Each row is a point on a landscape with many valleys, with its height.
From any point a ball rolls to the lowest of the 2 points nearest to it. It stops when none of these is lower. Distance is the straight distance between rows; heights are no part of it.
kiduf: [171 159 117 119 126 113 141 129 109 141 117 112 120 133 114 141 120 108
  97 143 113 167]  (h 368)
vosin: [116 137 119 159 124  99  65 126 138 170  80 122 117 173 147 113 114 118
 127  60 116 209]  (h 579)
zap: [ 93 141 117  96 156 131 195 124 116  88  63 166 133 108 157 147 117 130
 149 195 134 135]  (h 394)
Kud: [133 131 114 156 122 186 180 170 171 146  92 175 120  96 145 138 113 154
 145  96 157 116]  (h 196)
vetub: [142 181 143  76 145 145 149 139  74 138 174 114 167 124 137  77 158  85
 124 174 132  76]  (h 494)
fizas: [143 162  89 166 145 148 132 131 168 164  90 175 116 145 102 127  92 148
 117  58 102 149]  (h 345)
Vanad: [136  98 101 182 114 128 150 119 178 165  83 195  84 128 139 172 108 160
 153  86 131 150]  (h 303)
kame: [136 118 161 115 148 124 112 109 110 108 206 106 136 125 130  86 127 135
 128 160 121  75]  (h 541)
Visem: [ 95 190  87 126 124 182 167 173 130 118  87 153 144 104 146 165 121 144
 121 122 142 117]  (h 456)
Sil: [142 167 125 129 118 120  98 140 129 164  73 106 130 134 136 120 127  87
 124  59 106 207]  (h 573)
vusif: [135 141  77 141 116 106 161 125 106 145  52 136  79 139 140 181 119 124
 139 144 123 185]  (h 329)
Sova: [162  95 150 166  92 120  94 152 137 150 190 104 135 114 126  98 133 108
 109 102 146 124]  (h 561)
bune: [108 126 176  81 149 112 123  89 104 112 117 118 177 156 161  83 145  92
 172 164 126  83]  (h 640)
tifi: [161 195 115 120 159 155 129 134 128 128 177 119 162 132  63 110 101 152
  73 111 101  98]  (h 431)
sakar: [160  97 135 152  91  76 113 131 113 160 111  85 115 134 166 145 145  87
 145 133 146 171]  (h 578)
zekeg: [137 141 181 143 144 175  98 165 157 145 143 123 174 137 128  59 134 128
 140  36 142 136]  (h 556)
Sav: [ 88 174 111 165 136 103  77 116  97  97 112  59 123 140 120 160 141 118
 119 109  87 128]  (h 407)
Golu: [112 144 121 110 126 126 180 131 106 118  36 145 126 105 173 160 135 105
 149 163 143 176]  (h 365)
dev: [ 93 169 128 125 142 168 141 142 100 102 163 113 148  99 124 141 153 154
 137 173 141  83]  (h 433)
Nit: [152 142 140  96 138  99 133  93 112 141 105 123 137 167 137 116 108  96
 121 146 106 153]  (h 386)
papit: [152 168 155  83 122 208 153 201 126 147 160 130 174 107 164  81 173  96
 140 126 163  80]  (h 509)
luda: [135  72 168 150 118  78  49 119 144 146 151 111 162 158 126  90 134 120
 119 126 129 124]  (h 356)
dez: [136 139 136 177 107 149 124 185 180 173 128 126 124 104 133 127 124 131
 115  51 139 164]  (h 241)
Feza: [ 95 138 149 151 146 154 102 154 120 129 134 104 164 115 143 107 156 139
 155 118 160  82]  (h 363)
desok: [161 164 118  92 118  95 166 115  76 120 134  90 100 122 116 155 140  96
 105 189 130 173]  (h 388)
vuta: [122 184 122 114 128 115 107 133  98 118 124  84 137 134 116 132 131 106
 111 116 109 140]  (h 390)
Bab: [134 105 128 107 153 169 229 139 147 138 113 197 122  93 147 112 109 143
 125 170 166 127]  (h 199)
gez: [ 87  74 144 159 120  79  49 114 134 122 112  91 155 175 147 103 147 142
 139 114 131 130]  (h 369)
Puvi: [114 204  89 111 122 187 153 176 109 115 141 138 157  77 137 137 139 131
 123 149 176 108]  (h 473)
paguf: [139 141 154  91 124 115 153 121  89 148 117  96 146 140 160 102 140  64
 142 154 133 143]  (h 409)
soge: [163 131 162  79 119 184 149 180 138 136 124 151 181 113 178  71 138  90
 160 102 170 104]  (h 529)
sotol: [104 118  75 182 111 130 169 107 162 124  92 182  67 143 122 187 115 156
 146 118 129 118]  (h 323)
lobog: [ 67 148  78 122 162 118 202 114 110  90 101 164 102 116 126 161 129 157
 138 169 128 131]  (h 437)
rul: [ 71 154 144  83 153 125 108  94  78 102 110 130 169 150 139 114 154 120
 138 156 129  75]  (h 620)
Lonu: [ 96 113 136 103 165 137 170  94 117  93 147 146 131 111 145 115 130 153
 151 173 140  87]  (h 237)
nobe: [151 103  76 174 118  73  82 101 133 117  99 114  78 145 105 170 104 114
  95 129  76 144]  (h 335)
Panok: [126  69 129 179 115 134 127 132 175 176  89 164 117 145 145 125 100 134
 152  92 154 161]  (h 287)
fep: [133  82  58 178 110  74 101  90 148  99  97 157  57 157 106 185 117 149
 115 131  91 121]  (h 310)
kolo: [139 132 155  54 134 141 169 152  91 133 137 126 156 130 160  89 157  78
 159 159 149  93]  (h 449)
tamef: [ 88 131 145 137 150 134  82 115 141 116  74 145 179 178 145  87 117 127
 148  72 149 121]  (h 592)
kemo: [106 148 122  48 169 123 203 120  98  87 166 152 111 105 116 112 155 120
 123 207 131 115]  (h 298)
Lav: [167  81 127 113 112  67  59 123 130 134 154  97 145 145 105  89 119 101
 108 152  93 133]  (h 343)
tipet: [128 113 135  80 163 126 182  82 122 101 177 154 101 122 102 115 137 150
 120 186 110 111]  (h 188)
fev: [106  83 147 126 124  86 125  87  99 128 116 120 114 141 166 139 135 113
 160 185 134 125]  (h 165)
Garo: [172 114 154 124 108 130 103 137 123 140 225  86 140 109 110  90 137 113
 119 128 122 100]  (h 555)
nipi: [100 144 117 166 108  95  94 135 111 143  65 103 120 131 171 165 139 127
 145 115 141 161]  (h 397)
fadib: [177  70 158 163 100 129  90 141 184 181 162 122 129 131 130 102 110 126
 131  80 157 149]  (h 566)
vigu: [106 106 147 166 122 183 160 154 178 147 110 167 156 109 145 129 114 162
 172  94 172  83]  (h 235)
dunat: [ 99 142 127  99 151  98 112  92  91  83 174  96 122 126 106 154 128 159
 113 183  81 100]  (h 214)
sot: [153 167 141 159 117 166 126 174 148 155 154  93 147 108 109 125 117 124
 109  46 141 136]  (h 276)
Foz: [161 130 149 121 117 116  88 155 135 172 113  93 150 145 129 105 129  81
 123  72 125 175]  (h 568)
rumat: [123 105 106 149 115 112 152 132 148 163  44 170  82 141 137 167  91 138
 165 119 127 182]  (h 316)
loni: [145 103 122 157 102 103 100 138 117 135 133  82 115 121 121 168 135 129
 108 131 131 164]  (h 574)
Duto: [145 126 131 109 126 173 194 157 159 142  83 169 136  90 170 126 128 117
 148 137 152 142]  (h 140)
Nes: [108 112  70 145 120 126 190  76 142 104 110 183  65 136  96 180 132 162
 109 151 102 120]  (h 350)
Lol: [131 141  91 166 124 169 168 132 176 139 145 180 112 115  99 160 115 181
 110  87 136 113]  (h 254)
pemil: [122  66 172 105 115 110 139  95 109 131 140 140 142 139 170  98 147 124
 168 178 162 117]  (h 206)
Kida: [114 136 159 163 144 136  84 136 144 127 150  99 151 142 123 108 122 137
 132  77 129 111]  (h 341)
vepa: [109  42 166 124 122 102 109  98 120 128 195 123 115 125 148 112 132 148
 158 180 156  88]  (h 246)
lofo: [142 164 111 116 159 133 128 118 139 154 103 155 152 158  99 116  85 134
  96  90 101 141]  (h 387)
nif: [116  90 161 159 135 138 125 155 169 156  94 150 138 124 151 107 127 144
 165  86 170 116]  (h 264)
lut: [199 109 132 119 121  90  92 137 133 130 144 116 129 136  89 115  94 105
  69 144  72 137]  (h 327)
sedi: [122  70 124 119 131  87 147 106 115  96 146 119  74 132 107 161 132 142
 129 180 111 143]  (h 320)
Babo: [154 172 151 100 152 141 119 117 115 147 141 120 173 154  87 107  86 129
  81  97  78 120]  (h 411)
latas: [ 58 139 152 120 158 119  97  82 118  95  72 140 171 165 146 122 118 130
 154 127 142  99]  (h 601)
gov: [118 137 106 193 127 146 112 144 185 155  65 148 112 137 136 137 117 145
 133  58 117 154]  (h 308)
Gete: [171  82 142 149 100  97  96 139 150 165 133 117 109 144 124 125 114 131
 121 105 131 182]  (h 570)
siduk: [141 150 176  81 162 139 110 106  90 120 194 113 179 143 117  71 153 108
 121 161 116  76]  (h 522)
Guri: [123 180 115  84 133 126 185 108  84 112 139 126 119 115 106 136 148 108
 114 198 130 137]  (h 375)
nozop: [145  72 131 113 112 107 101 114 139  98 177 123  94 108 103 160 140 139
 110 142  97 114]  (h 292)
fotom: [151 198 105  84  97 183 156 192 120 136 160 130 150  86 149  99 158  93
 124 133 171 116]  (h 489)
nepi: [101 180 108 106 124 190 138 154 107  94 215 116 111  92 108 141 149 168
 105 167 148  78]  (h 403)
puge: [123 148 188  73 145 127 110 124  96 121 107 137 206 161 157  77 140  83
 149 108 145  99]  (h 651)
zafe: [114  92 154 118 131 135 198 105 137 131 110 181 109 108 123 138 122 139
 152 167 138 141]  (h 240)
nozi: [131  99  86 122 120 104 173  93 118  87 137 150  50 147  95 184 125 149
 116 164  94 160]  (h 349)
fet: [128 179 100  80 159 143 130 109  80  77 196  88 119 121  81 135 132 152
 108 186  89  99]  (h 318)
Vavim: [ 94 158 111 159 116 114 133 140 101 115  88  66 102 117 157 188 162 126
 137 147 146 128]  (h 416)
Zuli: [ 96 111 136 132 136  80  91  91  88  89 138  98 120 123 144 149 135 145
 146 178 113  98]  (h 44)
dazu: [126 161 117 186 114 170 127 175 171 138  79 114 106  99 138 135 129 143
 143  26 137 176]  (h 275)
Vali: [123 191 103 108 125 122 155 142 106 141  51 117 120 130 149 161 128 109
 121 134 117 168]  (h 346)
Zirim: [136 145 134 170 126 135  91 159 146 135 172  68 168 130 106 101 152 125
 104  60 116 151]  (h 313)
Gero: [198  81 124 138  76  87  85 140 127 114 156  92 103 110  75 147 123  96
  78 141  98 140]  (h 314)
Siker: [183  54 132 116  76 108  73 142 140  95 200  91  98  95  80 153 149 122
 104 128 111 119]  (h 305)
lozu: [135  40  97 159 114  89 107  88 154 125 139 162  80 132 106 173  99 161
 127 133 103 124]  (h 284)
fas: [102 129 130 142 151 131  87 119 169 154  72 150 148 173 150  90 106 129
 128  48 107 167]  (h 585)
meke: [149 106 181 127 127 128  83 128 160 161 127 121 168 155 131  67 119 112
 123  66 128 155]  (h 563)
viruv: [ 82 199 129  97 179 170 116 120 107  92 166 132 161 120 125 112 128 163
 117 148 136  63]  (h 464)
Tage: [107 188  92 153 119 144 142 153 113 117 101 106 121  96 120 177 134 137
 122 145 145 125]  (h 438)
renur: [100 150  98 160 145  76  81  90 113 102 104 106 112 151 110 164 108 130
 105 135  82 133]  (h 370)
fopot: [137 139 161 118 129 192 116 162 150 146 113 137 183 119 155  84 139  96
 150  62 158 116]  (h 545)
Lunu: [100 127 142 132 145 142 147 136 122 113 116 152 144 114 152 112 116 139
 156 141 155 100]  (h 312)
ziba: [165  59 139 124 120 130 167 101 153 147 167 168  99 119  89 139 113 159
 115 143 114 134]  (h 245)
ter: [153  30  99 126 110 107 143  96 170 111 185 174  55 127  85 152 107 155
 117 129 104 126]  (h 263)
vusu: [144  26 139 107 107 107 112 113 138 103 198 113  88 102 112 139 136 151
 133 185 137 111]  (h 274)
Sof: [156 102 124 149 103 159 175 141 156 150 170 168  91 128  91 164 108 168
 119 107 140 133]  (h 223)
Futu: [ 77 132 123 169 127  93  69 105 120 118  72  95 140 164 155 123 150 120
 149 104 129 154]  (h 385)
Vumuk: [115 217  94  74 142 158 140 134  88  94 198 129 144  93  98 123 149 142
  94 184 122  91]  (h 376)

Where does a ball stop that starts at each point below?
tamef => Zuli
sakar => kiduf
loni => kiduf
Vavim => Zuli
renur => Sof
sedi => Zuli

Write out the way that a ball takes from each point below.
Sav => renur nobe fep lozu ter ziba Sof
rul => latas tamef fas vosin Sil Foz meke zekeg fopot soge papit fotom Puvi Visem Tage Vavim nipi Futu gez luda Lav lut Gero Siker nozop vusu vepa pemil fev Zuli
nozi => sedi nozop vusu vepa pemil fev Zuli
